Each row is a point on a landscape with many peaks, with its height.
A climber steps from a point to the highest of its 3 nearest points, and stops where none of them is higher. Distance is the straight distance between rows; heights are no part of it.
j166: [126 196  79  99 132 119 128 117  93 124 189  90 167 132 118 118 141 157
 132 126 134 147 123]  h=387
j191: [110 133  74 108 138 126 141 169 138 128 129 200 109 151 188 133  74  95
  67 103 141  82 140]  h=524
j158: [148  99  79  74  92 146 137 187  42 137  83 143 133  97 203 159 112 126
  42 126 129 162 135]  h=799
j522: [185 188  75 142 128  88 119  56 121 172 189 125 128 160 147 158 158 136
 160 110  94 124 106]  h=663
j97: [156 147 107 153 101 145 102 147  64 170  94 111 157  93 129 167 162 173
  75 171 145  98 118]  h=38
j261: [127 148 100 120 137 117 125 111 103 149 175 108 142 151  84 116 171 173
 157 127 163 146 112]  h=414
j386: [128 132 103 133 120 168  98 143  71 164 115 131 147 108 148 151 147 156
  84 162 140 132 114]  h=165
j904: [ 99  90 167 111 107 139 139 162 106  93  86 113 121 113 137 107  80  93
 124 126 110 153 121]  h=711
j921: [103 166 103  83 115  88 148 141  95 110 162  99 146 113  93 120  94 114
 122 113 136  97 155]  h=497
j301: [148 176 129 146 143  99 117 106 134 130 161 143 118 114 167 140  96 114
 115 137  99  58 132]  h=551
j168: [146 129 169 149 127 122 142  76 204 120 145 142 115 106  99 122 129 119
 185 144  92 136 147]  h=658
j132: [106 107 153 169 126  90 108 146 134  64  73 156 118 115 188 119  71  79
  63 100 146 102 105]  h=758
j520: [133 158 182 155 106  73 153  67 191 123 149 146 121 128  75 119 144 106
 196 106 110 135 169]  h=720
j377: [199  69 169 174 143 145 136  92 176 158 149 157 111 124 123  93 213 178
 164 152 153 192 132]  h=447
j967: [ 91 109 187 138 130 119 129 135 142  85  88 148 130 126 130 123  72  57
 129 110 124 128 122]  h=738
j130: [143 129 103 140 144 169  89 136 111 166  85 152 113 159 180 182 144 143
  80 120 126 102 119]  h=326
j518: [140 171 145 142 122  93 166 102 149 139 164  80 131 121  75  87 157 164
 180 125 133 147 151]  h=573
j367: [101  75 126 122 107 134 135 188 103  88  75  97 122 116 150 137 103 111
  88 113 126 111 114]  h=662
j233: [119 167 179 124 130 113 157  84 178 133 155 133 130 129  70  92 140 129
 199 123 115 172 171]  h=815
j643: [173 132 125 129 144 151 118  70 148 138 173 152 150 107 141 116 198 159
 172 179 100 167 102]  h=463
j620: [116 107 112 126 125 178 111 147  63 142 140 142 175 114 121 114 176 162
 110 158 179 165  92]  h=836
j151: [165 184 110 115 145 117 148  71 153 113 171 110 147 108 112 105 165 146
 177 129  83 155 121]  h=578
j257: [ 99 169  87  91 125 118 150 138  92 123 166  76 153 131  64  92 137 157
 152 116 169 159 131]  h=310
j547: [132 115  89  61 128 173 108 163  59 141 118 172 130 122 192 132 109 124
  67 145 119 185 117]  h=579
j607: [183  73 211 146 157 150 162 128 207 141  94 106 101 106 108  77 148 159
 142 159 135 188 169]  h=532
j14: [118  97  99 144 134 178 112 156  80 146 109 145 148 143 114 137 191 176
 110 132 190 144  86]  h=304
j950: [136 126  56 101 109 131 133 192  72 171 114 139 150 112 143 171 138 149
  41 134 164  99 126]  h=783
j41: [151 147 120  96 153 182  96 105 113 154 150 164 141 113 173 135 137 131
 116 166  90 159  97]  h=791
j531: [143  98 138 128 134 205  99 136 105 135  90 110 137 101 172 134 146 132
 107 167  97 165 102]  h=209
j842: [ 83  61 149  96 103 148 161 198 114 101  64 103 118 136  93  91 113 116
 125 119 156 177 129]  h=725
j746: [133 169  97  77 117 127 126 140  69 132 171  96 148  77 154 118 100 132
  93 139 116 137 143]  h=361
j289: [164  86 160 144 143 191 109 102 197 121  91 120 122 107 155 144 141 129
 151 154  92 148 122]  h=148
j270: [153 108 156 176 118 159 127 147 127 142 110  83 116  92 109 111 170 173
 142 163 128 114 131]  h=490
j101: [134 121  74 110 112 159 112 179  91 148  86 150 109 127 200 155 114 125
  46 121 126  97 142]  h=554
j700: [ 77 156 120 131 121  46 146 164 125  83 133 165 139 120 120 115  71  71
  80 111 167  73 124]  h=630
j757: [117  95 187 167 137 138  97 113 194  83  77 138 118 139 148 150  90  95
 126 103 128 111 132]  h=654
j321: [ 95  72 123 100 125  96 137 145 149  46  39 141 133 184 214 125 105  59
  62  66 148 137 120]  h=764
j249: [133 123 141 159 113  96 118 101 177 142 150 159 102 171  73 162 125 132
 179  86 139 117 141]  h=460
j897: [158 111 148 173 132 178  96 110 151 140  88 112 123 123 162 165 164 147
 123 147  99 114 115]  h=265
j898: [ 91  78 159 139 124 140 141 167 152  99  62 115 102 152 101 125 112 103
 128  94 161 117 142]  h=677
j544: [111 179 156 117 117 111 183 117 135 109 149  83 147 109  71  66 134 137
 183 114 127 155 168]  h=558
j806: [180 130 168 129 136  99 168  70 203 141 153 148 118 116  77  77 184 154
 185 128 122 210 168]  h=695
j88: [169 168 111 158 118 107 123 108 115 165 155  92 127 121 119 144 168 163
 141 150 116  85 120]  h=521
j733: [108 109 101 111 153 154 110 116 106 141 167 160 144 159  95 118 164 152
 148 135 166 164  87]  h=158
j911: [149 176  69  90 107  93 145 157  84 148 169 128 138 101 178 139  83 119
  70 127 160  76 168]  h=322
j951: [174 104 119 190 111 138 100  76 119 186 153 150 130 143 129 152 207 175
 161 149 139 144  88]  h=139
j223: [137  76 159 158 137 166 104 121 186 148 114 137  98 174 108 136 163 174
 156 122 160 174 134]  h=154
j40: [173 149 141 119 137 135 159  90 169 122 155 108 133  96  98  86 188 157
 176 155 109 157 134]  h=553
j96: [ 88 147 103  78 145 110 138 136 121 125 147 188 123 155 142 128  66  79
  96 113 118 105 132]  h=283
j404: [ 95 164 132  88 150 104 133 115 123 113 161 138 142 132 113 109  80  83
 138 124 104 125 136]  h=442
j357: [136 157 133 124 132 113 134  88 153 136 167 108 135 123 102 116 144 140
 171 134 103 132 134]  h=631
j679: [127 149 108 104 122 147 126 133  69 134 162  92 169  92 114 107 155 167
 123 159 162 143 120]  h=245
j348: [119  80  92  74 132 156 126 163 114 101  63 139 119 165 217 139 105  95
  61  96 120 151 126]  h=854
j847: [102 105 161 131 145 144 117 116 181 133 122 159 114 157  94 144 108 117
 165 121 125 146 140]  h=333
j333: [131 188  92 117 136  96 129 125 107 136 176 106 134 134 125 139 115 127
 123 129 125  76 144]  h=525
j530: [135 104 173 174 130 134  97 124 153  70  61 105 116 112 213 130 105  97
  84 110 108  76 120]  h=733
j318: [ 81 147 156  87 143 126 130  95 152 131 143 175 133 144  89 130  93  73
 172 115 113 157 147]  h=317
j305: [130 135 146 111 149 149 116  93 165 123 148 142 137 111 137 130 118 111
 162 149  81 141 119]  h=419
j676: [ 94  97 153 168 136 125 118 146 161  87  73 132 114 148 128 142  97 110
 106  91 153  87 127]  h=682
j98: [107 148 180 127 114  98 156 118 150  88 135  99 141  76 102  73  97  92
 161 146  97 114 150]  h=683
j541: [144 126 176 195 111  72 144  99 198 131 138 117 102 122  75 123 144 149
 181 121 125  95 154]  h=541
j221: [105 139 173 135 121 105 152 110 168 125 142 116 123 116  82 107 117 109
 175 135 118 121 160]  h=718
j465: [178 198  80 155 131  90 123 100  88 166 167 102 138 131 144 167 148 160
 117 141 121  80 133]  h=471
j43: [198 163 111 168 111 108 149  57 110 141 169 109 163 105 119  91 236 180
 172 149 137 155 112]  h=415
j675: [118  68 160 133 156 191 111 136 157 131 108 143 119 162 115 104 140 152
 154 128 180 213 114]  h=250
j135: [141 116 115 176 120 146 109 141 105 164 110 106 113 138 117 156 184 180
 127 133 155  95 110]  h=363
j831: [127 171  63 114 136  68 137 113 118 157 180 126 126 194  77 154 142 142
 155  92 155 115 119]  h=259
j617: [141  85 182 139 146 174 115 109 196 129 115 139 122 129 119 128 133 137
 167 147 116 177 133]  h=194
j846: [171 157  84 168 106  76 120  67 124 169 188 104 123 170 109 137 173 154
 180  90 133 134 111]  h=595
j20: [186 163 106 130 146 127 101  66 138 168 177 163 126 129 158 160 152 136
 144 156  75 130 111]  h=785
j205: [104 124 128 114 126 143 119 152 108 127 133 109 121 108 126 122 105 128
 128 144 115 115 127]  h=418
j506: [126 135  67  71 127 147 115 166  54 155 152 137 158 109 145 137 125 144
  78 150 163 149 102]  h=421
j466: [ 91  70 124 101 144 164 119 151 140  99  61 127 115 173 153 142 106  98
 106  94 125 141 115]  h=724
j917: [133 126 132 120 138 158 106 139 120 128 122 144 113 116 179 141  90 105
 100 134  96  94 122]  h=408
j939: [ 80  97 151 149 143 119 125 134 167 105  83 161 120 160 104 149  96  80
 118  95 158 105 130]  h=697
j273: [140 128 161 164 117 103 151 133 152 132 134  84 106 103  81  94 144 163
 164 148 126 106 151]  h=555
j4: [ 99 154 151 127 123  81 137  94 161 138 155 154 123 173  62 146 118 105
 191  90 137 137 163]  h=574
j240: [112  61 143  91 118 149 133 167  94  64  63 106 124 155 202 132  89  94
  96  96 101 168 120]  h=774
j276: [ 90  51 158  89 105 157 145 175 100  83  51  95 116 155 140 124  98  96
 114 105 128 172 122]  h=747
j6: [163 163 122 125 114 119 114 136  89 144 140 104 133  57 185 139 100 130
  89 163  92  80 148]  h=417
j822: [117 142  97 125 141 117 119 100 139 159 178 151 122 173  83 139 147 145
 170 113 141 142 112]  h=311
j475: [143 111 151 148 142 139 105  97 185 129 141 148 109 143 130 154 118 115
 160 143  89 119 123]  h=514
j134: [174  93 185 165 132 115 151 101 211 156 141 133  94 124  89 110 169 169
 169 140 128 175 170]  h=632
j688: [ 95 107 101  74 128 147 128 163 103 127 120 140 126 139 129 138  93 103
 107 124 126 143 110]  h=335
j635: [152 173  55 135 128 102 120 111  83 169 179 128 143 157 115 163 159 159
 123 133 157 110 110]  h=381
j918: [ 79 154 158  99 101  73 147 139  94  79 130 135 154  96 117  96  63  56
 112 113 123 127 142]  h=643
j759: [158 118 134 174 131 154 118 125 112 152 130 123 125 125 113 112 199 195
 149 157 157 143 103]  h=312
j755: [148 172 128 105 126 114 137 104 119 100 166  96 158  52 165 100 102 106
 119 157  67 104 144]  h=385
j858: [128 112 145 174 134 136 107 131 156 135 118 122 100 139 114 148 133 150
 144 124 129  90 129]  h=410
j829: [136 133 149 145 127 129 116 131 125 116 131 111 130  90 150 125 112 123
 116 152  93  79 127]  h=481
j495: [116  93 158 138 137 173 127 147 138 133 113 108 116 122 106  97 146 158
 149 150 151 169 120]  h=354
j712: [111 165  76  95 143 102 136 143 114 140 158 157 121 154 124 143  85 111
 106 124 129  84 143]  h=440
j25: [158 171  92 147 135 114 109 111 118 171 162 147 115 150 152 176 138 141
 122 136 111  83 120]  h=398
j737: [116  68 195 139 112 154 148 165 140  90  64  84 113 113 133  94  96 111
 142 129 122 148 136]  h=667
j425: [149 119 127 133 116 169 102 144 101 136  77 122 119 109 219 150 112 115
  66 146  89 105 131]  h=394
j488: [ 85 109 141  88 109 108 142 161  97  80 107 149 134 122 122 118  62  67
 117 121 109 140 123]  h=670
j459: [150  90 148 127 114 176 118 144  98 111  82  92 136  74 192 128 123 117
 103 163  70 141 113]  h=302
j337: [ 74 138 163 138 140  92 119 113 163 107 123 198 129 155 104 162  84  55
 138  96 149 115 139]  h=610
j232: [143 160 118 150 118 107 132  97 137 153 176 115 122 150  95 129 164 160
 180 116 125 132 124]  h=552
j173: [129 159  97  97 156 137 109 119 114 145 169 147 119 137 146 140 101 127
 114 144 109 120 128]  h=457
j652: [145 177 120 148 119  91 145 109 125 125 165  69 136 108 107 116 138 146
 149 133 102  90 138]  h=565
j595: [103 105 119 113 138 114 127 162 133  93  96 179 119 144 176 128  62  78
  72  93 124  97 130]  h=694
j805: [125 127  64 118 160 154 110 135  92 170 135 185 139 162 130 164 165 156
 100 135 161 124  82]  h=50
j394: [107 157 120 136 133  85 125 145 121 100 145 146 120 115 146 120  69  94
  88 123 129  59 136]  h=609
j373: [ 83 155 144 112 120  93 161 126 141 141 136 150 123 167  39 122 123 111
 183  95 162 141 160]  h=489
j879: [151 177  89 145 119 113 136 116  90 138 169  76 146 125  98 118 175 179
 149 139 154 124 124]  h=470
j10: [ 98  99  86 123 126 135 149 188 121 138 107 122 122 148 102 149 141 142
  98 112 169  89 108]  h=611
j63: [ 97  83  80 114 137 150 130 178 128 123  69 125 119 159 155 156 139 121
  73  80 148  96 118]  h=646
j198: [118  94 183 158 123 126 121 148 141  68  72 125 124 101 185 115  71  80
  99 120  98 124 109]  h=782
j215: [ 90 101  97  99 113 136 144 197  92 131 121  97 137 116  87 114 136 148
 105 126 164 140 117]  h=584
j359: [ 76 119 153 132 108 102 154 165 129 105 106 120 119 127  69 111 106 106
 138 111 159  98 151]  h=666

For each start below, name the point where the climber stops.
j897 -> j233
j617 -> j233
j215 -> j348
j166 -> j357
j96 -> j198
j635 -> j357
j404 -> j357
j289 -> j233
